Each row is a point on a landscape with many valleys, with its height.
From any point a ball rolls to the lowest of the 6 points nearest to it. It stops when none of these is lower. Distance is the straight distance between rows; heights are no part of it.
<65> h=175: [154, 135, 148, 148, 90, 168, 171, 158]
<218> h=143: [138, 161, 110, 153, 103, 152, 157, 155]
<199> h=511: [101, 172, 77, 118, 146, 89, 100, 130]
<615> h=449: [123, 78, 124, 121, 164, 109, 93, 94]
<213> h=576: [85, 114, 100, 73, 161, 42, 106, 97]
<142> h=661: [98, 79, 115, 75, 177, 65, 135, 95]
<400> h=541: [140, 62, 108, 93, 170, 115, 128, 105]
<393> h=13: [148, 73, 143, 146, 141, 167, 100, 108]
<242> h=133: [93, 161, 137, 144, 127, 103, 50, 118]
<609> h=412: [150, 67, 78, 110, 160, 142, 167, 122]
<370> h=422: [128, 86, 90, 95, 155, 107, 148, 114]
<578> h=730: [117, 192, 170, 142, 91, 134, 111, 143]
<441> h=703: [113, 216, 184, 122, 67, 108, 119, 142]
<179> h=262: [126, 185, 144, 137, 96, 141, 158, 151]
<75> h=540: [134, 62, 123, 101, 165, 99, 117, 97]
<32> h=561: [113, 223, 153, 127, 70, 113, 131, 156]
<386> h=480: [102, 97, 126, 103, 163, 88, 76, 90]
<613> h=237: [119, 142, 121, 154, 121, 156, 130, 133]
<258> h=350: [148, 160, 157, 153, 94, 170, 153, 149]
<250> h=285: [173, 137, 202, 134, 80, 177, 181, 148]
<73> h=398: [158, 142, 211, 132, 75, 153, 150, 142]
<410> h=348: [148, 67, 113, 133, 156, 149, 136, 123]
<6> h=263: [161, 119, 179, 157, 84, 189, 166, 137]
<495> h=308: [142, 101, 170, 152, 112, 186, 130, 134]
<146> h=270: [133, 127, 94, 133, 147, 130, 123, 130]
<173> h=289: [143, 82, 98, 128, 151, 141, 158, 137]
<196> h=146: [122, 211, 120, 140, 100, 126, 148, 161]
<425> h=632: [126, 157, 166, 152, 108, 140, 108, 135]
<544> h=392: [109, 153, 147, 160, 116, 123, 77, 116]
<223> h=640: [136, 34, 131, 86, 181, 109, 142, 93]
<317> h=581: [156, 40, 95, 77, 180, 117, 165, 104]
<275> h=378: [143, 95, 110, 132, 141, 138, 123, 117]
<109> h=505: [88, 99, 128, 88, 153, 57, 81, 92]
<515> h=512: [97, 150, 69, 100, 155, 65, 111, 124]
<511> h=401: [109, 184, 126, 151, 116, 132, 127, 144]
<46> h=508: [142, 123, 149, 157, 120, 161, 114, 127]
<205> h=544: [91, 195, 163, 157, 104, 116, 76, 133]
<133> h=359: [119, 148, 61, 114, 148, 101, 119, 130]
<401> h=601: [126, 179, 212, 129, 61, 133, 125, 142]
<64> h=331: [117, 123, 93, 118, 149, 103, 113, 124]
<145> h=225: [138, 122, 77, 136, 144, 131, 143, 136]
<557> h=536: [130, 169, 169, 131, 81, 141, 131, 142]
<108> h=207: [142, 159, 119, 138, 86, 169, 197, 167]
<427> h=365: [118, 159, 108, 138, 139, 117, 102, 126]
<29> h=677: [109, 57, 109, 66, 177, 81, 180, 106]
<351> h=387: [108, 136, 110, 137, 150, 102, 81, 109]
<214> h=294: [142, 62, 131, 134, 154, 137, 94, 95]
<466> h=26: [144, 123, 120, 155, 120, 165, 154, 155]
<226> h=411: [123, 152, 132, 149, 123, 132, 108, 142]
<283> h=117: [158, 113, 97, 143, 135, 164, 171, 148]
<126> h=201: [147, 107, 140, 145, 132, 177, 142, 133]
<215> h=221: [126, 167, 96, 140, 118, 126, 130, 147]

For each start below, name the point where the ball stops.
<109> => <242>
<75> => <393>
<73> => <466>
<196> => <466>

Two balls start at each pair of points below. Name the first point that both come to, or write none.
<615>, <226> => none
<400>, <133> => none
<173>, <427> => <466>
<250>, <215> => <466>
